Points, in no order, along strands that fork and pass close to each other.
(in the rows, 128 means zero)
Points whose rows are less than 129 apart are linked; no others are. Some points are linked to none.
q_42: [207 159 114 133 111 126  93 105 126 114 134 141 124 116  76 147  91 175
 150 161 149 107 102  56  69 117 201 123 104  88  87 142]
q_399: [135 135 136 133 134 125 111 187 160 126 133 125 127 158 190  72 161  95
 150  78 121 119  95 147 136 146 115 106 137 107  90 140]
q_110: [ 78 136 109 101 143  62  88 152 147 109 156  92 144 155 171 154 153 127
 103 125 117 156 105 158 107 146  81 135 125  97 151 142]
q_890: [167 160 105 151 138 152 132  89 141 136 160  79 119 118 108 148 134 134
 188 109 192 141  96 117 153 162 167 127 131 101  91 148]
q_679: [193 174  73 117  98 179 129  98 132 106 173 122 119 114 114 165  76 123
 121 153 112 123  89  62 124 125 138 154  71 141 159 129]
q_315: [105  88 112 139  80 109 146  55  77 148 116  81 105  98  86 153 172 126
 118 137 145 141 135 180 158 174 174 155 110 107 146 133]
q_336: [120 169 163 140 136 135 117 179 144 126 124 129 128 144 174  76 137 106
 150  70 124  81 171 159 155 145  89  86 153 119  64 139]
q_611: [154 131 120 121 131 158 128  75 129 134 139  96 121 110 131 180 136 116
 145 137 171 117 128 115 167 152 162 124 116  89  88 143]
q_962: [116 102  89 108 129 190 148  91 123 142 150 114 126  91  65 207 121 128
 136 188 124 163 111 121 152 133 148 152 120 139 190 128]
q_85: [ 97 146 140  85 193  72 124 201 143 114 131 128 147 127 203 106 124  92
  90 121  94 105 172 140 109  99  68  99 152 125 125 115]
q_874: [121 143 152 142 137 173 117 158 103 138 136 145 119 152 125 115 113 112
 121  97 118 106 236 142 156  93 100 108 133 143 137 112]
q_72: [147  86 130 136 142  87 143 107 115 178  85 160 137 130  80  68 137 174
 119 143 142  59  98 114 131 116 132 133 163 158  64 146]
q_5: [137 149 125 159 133 171 100 179 157 139 135 120 126 176 159  99 135 110
 169  68 131 140 112 143 135 131 141 117 124 122 113 123]
q_587: [132 122  77 130  77  82 126 103 121 105 167 125 126 111  99 110 131 143
 136 113 163 156  89 177 121 149 144 158 110 127 195 105]
q_958: [141 102 122 154  92 200  95 114 128 166 114 136 140 135  97 104 142 127
 141 100 145 171 132 152 124 100 228 101 109  97 145  88]
q_458: [136 105 122  75  90 116  63  72  76 125 142 122 147 143  74 184 157 126
  96 148 106 143 169 142 127 109 119 129 102  89 169 122]
q_524: [183 152 102 115 112 117 105  73 102  99 151  94 141 128 155 174 146 102
 119 104 160 113 128 120 160 148 143 126  78  70 123 133]
q_965: [146 122 157 147 131 168 173 128 170  94  96 140 110 123 138 165 122 127
 139 146  99 137 127  55 120 122 164 177 104 160 124 123]
q_701: [151 166 149 142 153 182 213 116 126  84 124 113 132  99 130 220  80 111
 134 161 115 127 151  54 142 130 116 158  93 141 154 135]
q_252: [191 125  89 139  97 124 101 122 107 106 163 152 101 148 150  72 147 122
 139  77 142 128 120 127 153 136 143 132 104 149 149 113]
q_848: [114 107 166 170 116 151  79 104 112 225  71 130 150 131  82  61 143 146
 132 106 153  86 143 142 146 126 151 114 148 133  95 142]
q_119: [ 80 161 122  96 169  47 137 156 140  72 155  87 144 127 191 162 134 108
  96 132 121 133 125 153 129 149  48 122 143 102 130 147]
q_689: [ 97 112 129 159 137 124 167 107 120 116 117 101 102 103 155 124 168 104
 135 120 142 129 114 165 178 192 127 130 148 142 122 136]
q_995: [118 101 185  70 142 117 133 141 148 124  99 167 122 118 160 122 147 117
  95 168  71 129  93 102  94 122 172  79 159  97  60 148]
q_549: [102 101 169  88 129 123 131 126 119 163 123 158 126 128  98 136 118 150
 119 162 115  90 212 115 123  91  93 139 160 193 101 147]
q_585: [102 137 125 133 141  87 106 159 151 118 152 105 133 153 164 114 168 115
 148 103 133 133 101 167 136 158  88 129 145 112 114 152]
q_653: [151 119 109 143 122 137 155 149 159 128 129 171 106 129 107  84 100 156
 151 122 133 143 107 102  94 114 143 166 137 190 151 121]
q_598: [145 135  71 102  75  98 117  55 113 116 160 122 120  75  87 143 119 120
 118 197 124 100  73 140 113 177 166 149  93 123 155  99]
q_505: [175 148  93 141 104 120  93  98 103 106 177 105 117 153 120 117 163 119
 151  72 152 139 125 140 162 145 133 136  97 102 150 123]
q_133: [198 182  79 141 108 179 124 132 132  96 194 125 122 134  84 140  88 149
 160 104 128 167 103  84 129 107 116 146  97 137 183 137]
q_402: [108 101 184  87 133 132 154 110 155 141  85 136 126  85 161 124 159 119
 103 167 112 103 126 127 136 130 160  90 157 106  53 152]
q_733: [135 110 140 124 134  94 108 145 130 180  98 151 157 160  98  55 152 156
 139 115 127  80  89 137 107 102 127 113 150 129  76 139]
q_797: [170 158 141  69 115 133  99 101 129 102 129 157 151 151 154 183  91 140
 100 151 108 106 157  70 107  93 136 100  86 102  88 144]
q_64: [ 86 140 194 165 130 216 116 189 155 177 102 116 137 152  99 146 108 134
 156  88 106 121 198 134 125 112 132 133 136 128 126 130]
q_22: [122  98 143 166 143  93 157 125 104 164 103 150 110 116 105  46 140 143
 144 137 139  92 103 122 154 152  88 131 177 189  81 156]
q_337: [134 165 140 113 147 151 141 136 159 108 150 127 149 154 150 177 104 126
 143 129 133 135 145  95 129 127  98 131 114 128  94 158]
q_862: [141 144  92 168 124 157 116 179 170 122 167 129 133 147 136  86 109 126
 178  76 161 181  88 162 110 131 153 133 126 133 156  93]
q_957: [178 125 120 141 108 190  98 115 127 157 144 129 126 149  85 128 138 135
 157  94 136 155 149 115 137  86 174 128 101 114 143 125]
q_610: [152 106 120 172  88  96 103 128  65 119 140 138  91 150 159  57 150 115
 118  73 129 131 156 146 171 146 112 136 104 153 147 130]
q_25: [178 158  79 122 104 130 137  93 156 109 167 110 132 101 112 130 104 142
 175 125 187 140  57 122 125 162 165 134 114 114 116 119]
q_786: [184 128 141 140 109 150  93 102 128 123 102 144  92 114 101 155 121 155
 138 159 141 113 142  66  85 111 229 115 112  85  74 145]
q_390: [158 113  76 120  73 127 114  75 102 118 170 118 141  86  49 139 128 136
 135 127 146 158 102 164 129 126 152 155 101 105 214 100]
q_667: [ 98 106 123 194 120 109 166 127 100 114 116 119  71 102 137  62 155 123
 149 126 144 145 102 163 178 194 115 130 159 159 126 122]
q_19: [138 154 135  92 110 170 118 113 131 103 121 131 176 155 129 217  92 160
 106 176 100 148 117  46  93 109 144 119  87  95 126 139]
q_234: [107 125  80 178 163  71 117 192 140 143 150 126 144 149  89  68 120 163
 156  94 149 131  82 181  97 140  75 145 164 140 154  95]
q_879: [124 118 137  97 126 136 183 155 197 101  94 153 117 107 168 104 122 129
 116 178  85 162  53  86  87 127 180 138 139 122 108 132]
q_811: [163 155 130 146 129 189  91 141 137 142 149 114 150 183 140 151 130 106
 150  67 141 153 143 122 143  93 157 110  92  89 127 126]
q_281: [120 105 103 162  71  49 145 131 109 125 138 127 132 113 127  54 131 150
 126  93 164 158  84 199 113 150 144 156 117 130 163 126]
q_499: [175 149 113  92 139 117 101 133 121  87 144 170 113 157 191 130 105 101
  85 106 109 106 149  96 127  94  86 125 107 154 153 125]
q_925: [157 102  86  95  69 128  74  70  71 113 145 130 135 112  56 156 140 123
 104 149 109 157 132 144 114 120 176 131  91  91 198  95]
q_763: [ 73 114 132 128 156  79 134 148 103 111 145 120  96 119 151 133 136 128
 109 145 114 122 186 161 144 152  47 129 159 158 134 118]
q_424: [ 76 119 166  91 116  62 179  96  97 118  85  98 136  91 174 137 163 101
  77 142 125  95 165 185 162 139 137 119 132 105 116 148]
q_66: [143 120 151 165  95 139  76 115  84 153 128 121 129 152 139  71 161 111
 121  56 140 107 195 158 170 133 125 117 108 116 123 125]
q_617: [ 72 109 173  99 100  63 132  96 112 143 104  99 136 110 136 122 181 131
 108 142 124 108 142 187 138 161 127 119 145  95  81 165]
q_365: [151  96 140 160 117 157  98  92 100 206  84 142 139 139  52  91 143 165
 129 114 155  98 150 121 120  90 181 117 139 122 102 124]
q_418: [164 159  84 170 133 179 127 169 150 103 185 135 109 152 106 118  91 141
 163  91 139 198 106 123 116 110 133 139 118 136 187 105]
q_376: [198 143 135  68 116 117 100 115 146 109 130 175 114 150 174 126 117 131
 102 130  97  88 137  81 116  96 121 120 100 137  85 152]
q_521: [ 78 129 139 105 169 170 148 137 123 139 159 119 140 114  71 210 104 137
 130 169 108 150 217 129 144  89  84 136 151 148 153 140]
q_625: [ 99 113 114 134 115 129  84 160 144 163 119 143 176 164  80 108 130 147
 160 114 151 152  92 182  75  99 166 107 137  94 143  93]
q_864: [119 163 110 105 210  82 122 180 122 100 127 137 111 125 202 135  96 106
  90 114  92 130 173 123  93  97  48  99 136 147 159  77]
q_629: [146 147 171 161 133 127 116 150 169 157 104 124 160 181  69 122 133 178
 174 112 129  97 109  87  88  89 153 156 123 121  74 130]
q_195: [147 170 125 114 180 123 150 158 131  81 122 161 101 140 186 155  77  99
 104 127 104 127 162  93 103  94  72 124 127 160 159 113]
q_770: [122 135 177 178 120 151  85 121  99 193 106 125 134 138  94  65 141 134
 146  79 153  79 177 158 163 150 102 110 149 138 100 140]
q_926: [ 64  88 136 192 142 108 158 128  91 144 115 115  76 106 108  90 147 144
 149 154 133 135 135 166 162 187  65 129 178 169 130 115]
q_397: [143 158 171 141 142 168 180 123 160  83 115 111 154 122 147 201 106 126
 145 142 128 123 159  43 130 123 136 156  94 128  99 134]
q_189: [103 130 168  88 134 141 145 115 141 148 137 136 139 125  74 195 111 153
 137 175 118 115 197 100 124  97 104 151 140 154 105 155]
q_527: [143 183 133 120 156 150 181 141 138  64 120 140 132 122 158 199  58 110
 104 155 100 123 142  46 107 119  73 159 109 159 151 129]
q_410: [126 143 113 102 145 145 103 118 130 112 168 124 143 153 130 183 120 119
 125 129 133 147 140 117 143 125  88 128 119 120 154 139]
q_715: [148 114 158 126 126 155 165 130 177 106  71 149 120 119 167 141 132 128
 121 149  97 139  96  72 105 114 201 131 109 118  90 135]
q_631: [ 83 127 122 106 167 176 155 130 134 123 148 108 154 120 117 242  86 136
 102 183 113 173 155  95 122 105  89 145 128 138 177 138]
q_395: [129 128  88 113 123 125 160 106 167  97 132 112 127  98 159 134 135 115
 145 144 153 152  43 141 150 175 175 125 124 107 127 122]
q_48: [132 135 105  86 113 127  61 103  98 119 184 111 162 153  92 185 137 127
 111 134 114 154 155 125 125  96  69 136 108 104 190 141]
q_457: [164 147  71  90  90 128 103  81 124 115 171 131 120 111  99 149 110 127
 125 163 127 103  82 100 126 146 131 147  98 141 161 121]
q_849: [ 78  74 176 132 115 198 129 108 123 197  88 145 127 114  98 141 134 135
 101 149 118 130 193 135 139  98 158 130 141 167 134 130]
q_975: [ 87 112 138 124 169 129 191 108 137 110  94 117 121  95 179 176 146  74
 114 149 139 127 112 151 158 152 127 120 145 132 143 123]
q_178: [108 178 148 157 147 156 136 179 119 118 117 127 107 161 158  88 102 114
 142  95 124  90 211 161 161 129  76  78 143 113 108  94]
q_211: [ 72 136 152 110 137  80 200  98  78 112  80 115 126  78 166 130 143  81
  91 136 142  91 190 165 171 134 139 113 142 149 156 122]
q_98: [ 67  77 132 172 117 102 149  93  69 160 125 107  99 101  66 124 159 137
 137 146 145 133 141 168 162 172 103 163 162 170 166 137]
q_111: [ 95  83 145 112 172  63 168 171 112 126 113 113 105  84 222  93 152  85
  58 136  87 144 108 139 122 131  89 132 152 135 166 117]
q_955: [205 169 102 122 103 109 104 109 153 106 144 143 139 120 108 118  85 172
 160 125 169 132  61  97  79 121 185 110 108  93  85 124]
q_495: [107  96 160 135 126 176 123 114  99 161 115 147 128 121 128 121 134 113
  98 119 127 109 215 140 171 106 131 119 132 162 137 121]
q_485: [115 116 138 173 142 129 129 195 143 184  93 136 148 161  91  49 119 153
 165  91 134  93  91 149 108 116 121 132 162 155 100 134]
q_412: [ 94 132 119 110 140 186 131 138 149 128 131 114 173 158 130 221  95 141
 109 170 112 191 119  85  97 105 129 128 106 110 165 136]
q_44: [ 74 108 165 147 154  81 192 144  89 127  80 115 113  80 204 103 145  72
  81 129 121 124 156 164 146 130 115 116 146 146 169 119]
q_80: [103 102 142  88 154 103 119 152 123 120 121 145 127 126 178 131 136 110
  83 150 105 111 165 141 127 106  95 122 144 162 137 127]
q_28: [156 140 136 171 149 118 161 166 169 146 112 135 149 171  71  72 108 180
 168  92 142  97  88 124 103 108 136 162 152 150  78 123]
q_586: [ 91 102 134 192 160 112 145 164 102 164 106 143  89 134 101  61 127 145
 156 139 132 119 120 146 138 152  61 126 184 181 110 123]
q_280: [103 115 109  99 143 126 162  91 144 107 108 113 137  98 156 182 142 101
 116 183 129 135  63 133 149 170 159 117 127 107 123 130]
q_867: [114  98 161  98 119  99 103  91 124 160  98 137 129 110 119 129 174 136
 125 158 131 102 120 141 122 138 144  99 151 109  70 142]
q_781: [ 98 108 103 160 121  47 133 160 134 138 136 118 162 129 104  62 141 157
 139 104 167 132  67 202 101 137 110 150 148 123 149 116]
q_717: [103 134 134 154 133  84 107 151 100 115 151 120 102 149 145 102 152 131
 138 103 124 121 164 177 145 160  55 127 142 136 121 133]
q_292: [100 102 121 122 204 107 150 196 153 130 116 117 112 109 211 101 134  86
  91 121  79 160 100 127 100 134  97 123 157 129 149 108]
q_158: [100  96 112 139 104 182  85 164 149 159 117 150 150 159 117 115 127 126
 135 117 130 179 117 161  93  94 202 109 119 109 164  87]
q_26: [118 157  99  79 104 122 150 136 188  89 122 142 133 105 146 130  86 143
 119 184 102 151  24  78  77 137 129 135 138 130 112 145]
q_520: [175 123 142  70 116 102 104 124 147 114 116 168 113 125 159 103 138 136
 106 152  85 112  84  91  96 122 160  86 129 110  74 148]

A fork is a point with three links, a tip a point with one. Leave the first point through the second and follow the links. Name the first fork or tip that comes.
q_365; q_848 | q_25
q_234; q_781 | q_397
q_292; q_111 | q_376
q_410; q_48 | q_234

Follow the links from the first point to the second, and from the first to the third. Name the last point that the two ways share.
q_119; q_587; q_549 | q_195
q_585; q_715; q_48 | q_397
q_48; q_336; q_44 | q_195
q_499; q_679; q_625 | q_5
q_598; q_281; q_119 | q_585
q_701; q_867; q_631 | q_376
q_717; q_19; q_867 | q_376
q_733; q_610; q_42 | q_25
q_22; q_66; q_42 | q_25
q_234; q_119; q_957 | q_585

A fork is a point with three links. Follow the links from the first point to the second and name the forks in between, in order.
q_770; q_955 | q_25
q_395; q_485 | q_926
q_26; q_158 | q_397, q_195, q_585, q_399, q_5
q_195; q_849 | q_585, q_399
q_390; q_44 | q_397, q_195, q_376
q_587; q_879 | q_397
q_797; q_598 | q_376, q_195, q_585, q_399, q_5
q_957; q_337 | q_5, q_399, q_585, q_195, q_397
